Points on a hilly landscape, in no order, each with its height.
A ball rolls from a point to the lowest of its 5 nearest points, and stops where none of them is lower. Distance is the straight distance between rows; heights are no part of it.
redi: [142 111 117  78 132 159 131  95 134 114 125 144 112  94 146 129 115 188
 117 138 186 162 144 137  99 141]  height 548
mim: [103 124  89 129 115 151 121 118 153 165 137 114 127 135  79 132 109 118
 117 126 110 146  83 128 132 156]  height 554
kadi: [137 110 127  42 140 168 108  98 134  92 129 146 135 102 137 154  94 178
 128 156 206 155 135 150 112 138]  height 556
geb: [154 159 145 148 131 150 162 140 130 127 148 144  91 110 206  80 154 140
 107 149 153 115 191 134  94 126]  height 88
pegel: [113  96 148  66 120  75 123 100  87  91 167 117 197 186  57 172 134 129
 128  93  97 111 153 127 155 119]  height 373
gep: [ 74 129 115 134 140  87 105 133 111 127 134 127 169 150  78 167 136 101
 158 108  48  94 118 126 170  92]  height 149
Zemor: [113  96 112  79 133 146  99  88 154 107 154 132 136 138  91 142 104 150
 122 135 142 157 104 128 112 150]  height 593
Lebuv: [102 117 143  91 139  65 122 121  87  99 152 119 195 174  70 176 144 137
 149  91  60  92 141 120 155  98]  height 176
Zod: [105  85 142  51 152 116  93 117 115  92 160 137 183 167  74 175 138 142
 136 141 116 124 111 117 135 107]  height 521
gulu: [102  98 130  77 169 139  89 109 132  88 162 141 156 136 111 151 132 146
 145 162 112 132  98 130 100 124]  height 332
beg: [104  84 161  64 162  91 104 116  95  93 148 138 199 181  78 172 153 161
 151 120  76 104 119 114 137  96]  height 289
vunob: [119  68 149  32 138 114  94 113 112  75 169 130 184 177  64 179 117 152
 127 133 153 122 130 120 140 120]  height 654
Zar: [169 164 142 195 120 138 160 160 122 129 132 130  89 126 208  93 156 129
 103 139 156 112 182 104 126 124]  height 444
zeret: [ 91 175 119 220 134 191 127 166 147 165 115  87 137 132 116 130 113  50
 131 131 147 120  98 113 141 129]  height 313
vedi: [113 142 107 169 131 156 113 124 150 153 138 115 101 114 131 128 129 108
 131 151 116 160  89 122 121 139]  height 455
Lovev: [160 124 127 191  72 123 149 124 144 176  71 114  91 120 115 105  95 129
 124 105 148 150  89 139 133 153]  height 549
negu: [190 124 117 147  91 108 165 117 108 141  75 129  72 108 168 104 126 157
 105 106 158 151 136 143 125 138]  height 462
lagi: [141 121  98 148  88 149 147 102 148 165  99 124 104 131 117 112 105 134
 106 125 141 168  93 138 115 156]  height 542
nuda: [157 112 101 108 112 151 130  88 126 121 107 132  99 109 142 120 106 178
 121 125 177 176 133 147 111 155]  height 592
Til: [123  97 143  35 151 149  90  93 144  80 147 145 163 125 110 167 109 167
 133 159 179 154 124 126 111 136]  height 501
ber: [ 70 147 102 121 117 114 118 145 140 157 140 104 170 127  67 143 106  56
 148 106  62 100  97 139 181 135]  height 258
vivub: [150 131 126 114 137 163 134 103 135 122 138 133 108  85 172 111 125 162
 122 149 153 159 142 143  77 145]  height 471
Rifav: [ 94  93 125  70 160 118  89 112 134  99 159 145 155 151  89 156 131 136
 146 147  93 131  98 130 126 125]  height 403
vudul: [206 122 126 136 104  94 161 160  83 127  72 146  71 123 182  93 154 145
 106  89 159 129 181 125 141 118]  height 333
kuv: [109 146  99 184  90 152 138 147 170 191 112  93 124 113  94 113  99  80
 129 115 124 138  87 131 144 155]  height 440
Zer: [149 158 145 109 154 159 130 128 140 123 156 149  97  79 200 100 142 150
 118 154 149 131 167 136  77 137]  height 379
Gedo: [167 142 132 218  71 117 170 140 132 150  65 104  85 112 156 106 117 113
 119 125 161 142 123 117 140 132]  height 489
Turo: [191 126 135 188  73  94 167 132 114 145  43 121  72 118 146 103 112 127
 114 100 148 136 126 128 137 137]  height 425
dilu: [ 59 143 108 148 176 122  91 147 125 130 139 131 159 135  97 160 136  75
 159 138  73  98  99 117 159 101]  height 192
movas: [106 173 116 228 131 177 126 145 151 148 124  98 124 127 144 132 129  68
 130 142 151 124 102 121 129 133]  height 355
mita: [ 98  95 112  73 118 102 112 110 132 121 169 121 159 168  55 144 123 115
 117 113  99 126 110 128 155 150]  height 632
fug: [ 98 150 114 160 166 160 104 135 144 134 147 114 120 117 121 144 129  87
 145 156 104 127  98 111 119 132]  height 388
mig: [155 130 112 147 114 147 137 101 134 137 110 130  88 111 151 116 123 163
 123 134 161 162 114 137 108 147]  height 525
rivi: [ 83 156 102 184 135 166 120 144 155 165 137  98 130 130 103 130 117  77
 138 135 122 137  89 128 142 139]  height 311
mov: [120  87 160  62 146  77 123 118  76  83 159 129 212 194  75 182 153 160
 141 106  95 108 152 109 151  91]  height 361
vokad: [ 73 144 104 143 126 139 119 148 155 172 138 107 144 127  72 133 102  66
 132 124  89 115  92 126 151 144]  height 280
teluf: [ 75 121 106 134 165 133  94 127 130 133 149 134 143 143  85 153 134  96
 153 141  75 122  86 122 142 117]  height 271
gibo: [ 92 123 130 128 176 134  87 130 131 102 158 142 150 130 119 149 138 114
 155 160  79 118 100 122 111 117]  height 277
mis: [117 102 160  43 173 140  89  99 145  84 140 143 161 110 129 150 126 161
 144 174 143 131 109 133  93 121]  height 390
sisez: [102 120  99 121 131 150 109 118 151 137 161 127 124 136 101 135 112 115
 129 142 111 149  86 134 115 148]  height 562
gedu: [ 65 115 128 129 178 109  99 139 106 125 146 151 176 149  95 160 156 109
 156 137  61  92 112 128 144  83]  height 199
sasaf: [198 135 143 179  84  81 161 145 103 128  64 121  70 117 164  89 136 134
 115 109 147 137 163 125 144 128]  height 326
tikov: [143 159 137 174 119 155 138 127 133 127 146 125 102 104 192  96 138 123
 124 148 147 132 143 124  99 137]  height 386
keni: [118  89 114  64 145 141  99  88 145  99 157 135 144 138  96 151 105 167
 133 145 153 150 104 125 114 142]  height 519
fabob: [212 112 137 154  92  67 161 151  85  98  40 136  63 126 151  95 132 113
 124  96 146 138 160 135 156 127]  height 156
mub: [124 122 112 119 136 152 110 108 149 120 146 141 121 111 128 127 128 145
 130 156 133 147 108 131 102 142]  height 535
sele: [202 132 149 160 112 102 164 169  94 119  99 140  68 127 209  88 147 143
 103 111 148 118 187 119 141 112]  height 433
puvod: [166 153 142  80 138 148 154 131 124 142 137 157 109  80 212  90 149 163
 111 147 165 120 193 140  76 123]  height 368
Gemi: [174 141 139 206  85 116 165 142 115 135  79 118  71 119 173  92 128 123
 114 115 162 124 146 120 127 134]  height 431
Duv: [134 169 121 212 119 158 138 128 139 140 127  94 106 114 163 115 123 109
 124 138 148 137 113 121 110 141]  height 414
tozir: [175 121 116  65 126 157 157 107 115 122 101 154 110  87 174 129 113 194
 102 113 207 151 176 152 105 136]  height 510
fiso: [189 147 161 176 111  71 159 211 100  97  89 139  69 159 171  90 158 120
 109 107 154 105 198  90 192  90]  height 59
giram: [ 73 132 112 122 143 110 100 132 135 140 151 112 157 146  66 151 123  89
 138 116  70 105  93 130 159 122]  height 226
dodar: [156 131 123 189  81 125 156 115 137 164  84 121  87 116 134 100 119 125
 119 125 148 160 104 125 118 143]  height 507
sesu: [107  90 126  61 137 117  97 104 130  88 175 137 163 169  77 164 116 135
 137 132 127 136 114 116 141 129]  height 606
mono: [204 122 125 116 104 102 168 146  89 132  81 148  68 111 200  89 155 170
 102  97 166 140 178 137 126 119]  height 401
natul: [117 108 100 120  99 141 123 106 163 174 135 124 121 139  77 127  99 127
 123 120 127 145  97 137 141 163]  height 659
Vus: [125 142 181  63 181 150  94 103 153  96 161 154 156  64 164 107 133 142
 145 177 135  93 161 138  61 121]  height 482
nal: [140 143 141  39 145 155 143 108 137 117 127 159 131  66 186 108 123 178
 113 150 199 131 186 159  83 140]  height 429
lopev: [175 161 133 209 108 134 165 153 125 132 116 117  83 125 192  97 140 117
 109 134 157 121 164 104 132 126]  height 529
Mupo: [206 116 112 105 111 103 167 129  83 117  64 149  82 113 180 107 140 165
 103  86 176 137 172 143 125 123]  height 430
vade: [ 59 156  94 148 141 120 104 158 125 161 138 114 166 137  75 150 110  41
 147 115  77  92 103 121 176 123]  height 229
puda: [141 156 162  54 163 154 112 119 159 110 155 150 139  59 178 102 130 150
 133 171 162 120 170 140  66 128]  height 445
vorap: [157 167 135 239  88 133 167 141 119 130  94  90  90 130 175 102 137  97
 113 130 167 132 144 115 139 119]  height 509
bab: [149 143 112 168 120 144 136 120 136 129 119 130  86 104 170 107 133 146
 114 131 152 150 126 129  98 144]  height 474
Kile: [134 139 142 115 172 160 111 115 143 106 164 148 124  90 173 109 140 134
 138 163 136 123 153 127  75 137]  height 460
Kadit: [ 81 112 161 121 183  83 114 155  83 118 142 154 191 172 107 167 176 157
 162 136  45  84 136 123 152  64]  height 191
Gopa: [173 135 132 111 116 135 154 135 103 132 117 152  83  95 211  95 145 174
 110 128 172 131 181 134  92 120]  height 387
remam: [ 90  90 165  97 177  94 111 138  88 103 145 148 195 179  90 165 167 162
 156 120  65  94 126 125 138  73]  height 180
Peguv: [114 138 106 170 110 144 127 119 160 171 125 107 105 118 117 116 116 113
 124 132 131 154  86 138 118 144]  height 453
tose: [ 89 116 139  98 156  81 106 129 101 108 143 142 180 171  74 169 160 129
 149 111  59 100 120 125 154  98]  height 71
zup: [124 105 139  59 149 163 101  97 152 102 145 154 129 103 144 145 121 181
 130 157 178 150 120 132  84 139]  height 490
ful: [175 135 121 148 110 127 157 123 124 138 107 132  80 115 193  92 142 156
 113 121 157 154 156 121 107 136]  height 483
Pimuk: [ 95 150 113 126  92 135 136 157 172 194 130  95 166 127  73 118  81  66
 120 101  78 121  96 154 175 171]  height 480
ludu: [115 108 166  77 101  69 123  90  91  86 157 117 195 184  44 163 113 117
 132  63  69  92 152 142 173 119]  height 347
Bigup: [ 86 138  98 124 108 122 125 146 169 173 135 109 143 127  69 128  96  82
 126 116  89 131  98 128 163 153]  height 370
vusok: [193 149 147 168 113 111 165 189 103 121 117 137  74 149 207  75 157 142
 100 118 163 105 195 109 141 101]  height 452
kem: [ 90 107 147  98 182 127  85 127 131 101 156 150 157 136 109 155 147 143
 158 162  88 120 102 117 111 100]  height 146
Fos: [ 83 112 104  93 111 103 125 125 153 143 148 111 164 153  56 138 100  89
 130 106  63 111 102 136 164 151]  height 402
bavuz: [110 146 130 144 164 159 110 121 147 114 158 129 116 104 154 125 139 115
 141 160 118 137 118 127 102 129]  height 459
tamol: [179 166 152 211 105 120 172 178 120 106 107 124  87 145 203  93 158 120
 103 124 160  99 177  99 155 111]  height 595
Radim: [ 82 103 157 100 154  70 128 132  70 113 132 148 202 176  87 175 164 156
 150 103  42  96 145 121 151  79]  height 153
megut: [103 104 158  79 179 138  85 106 143  86 154 162 155 113 137 145 141 141
 155 170 116 114 113 128  86 120]  height 298
vimil: [113 110 160  88 117  63 133  90  90  98 145 116 203 192  59 170 136 138
 139  77  70  98 146 141 158 100]  height 270
pes: [110 154 116 211 110 158 139 137 150 172 120  92 116 118 132 118 116  88
 129 129 143 138 103 121 139 141]  height 375
Zetiz: [ 65 159  98 181 138 157 106 168 144 171 129 101 158 122  87 143 114  38
 143 120 111 108  89 124 158 127]  height 257
nime: [127 121 107 141  81 147 145 141 174 203 117 106 115 128  87 111  90 113
 116 113 118 143  83 147 139 166]  height 552
legep: [124 120 117 168  75 138 153 154 163 212 100  91 121 121  93 109  84  97
 124 106 128 128  82 140 142 162]  height 502
rit: [181 116 108 104 109 132 152 108 103 124  86 144  92 101 172 115 125 179
 108 107 186 163 157 151 120 142]  height 536
Zirin: [147 178 137 223 110 156 167 147 132 124 122 102  94 122 185 101 142 107
 114 133 161 122 141 106 124 120]  height 484

Two balls start at each pair of points below. Name the first point that both come to, or write none.
rit and dodar => fabob
Lovev and mig => none
lopev and Gedo => sasaf
vokad and lagi => vade

For each start below, name the point where the ball stops.
kadi => kem
Til => kem
redi => geb
zup => kem

Call two points neighbours if one is among the 5 nearest of the other. Go from one point of each pair to the other, from neighbour to neighbour, staying as low as possible. Name the highest point that can't be avoided.
kem and fabob => Duv
fabob and geb => mono
kem and tose => gedu
fabob and fiso => sasaf
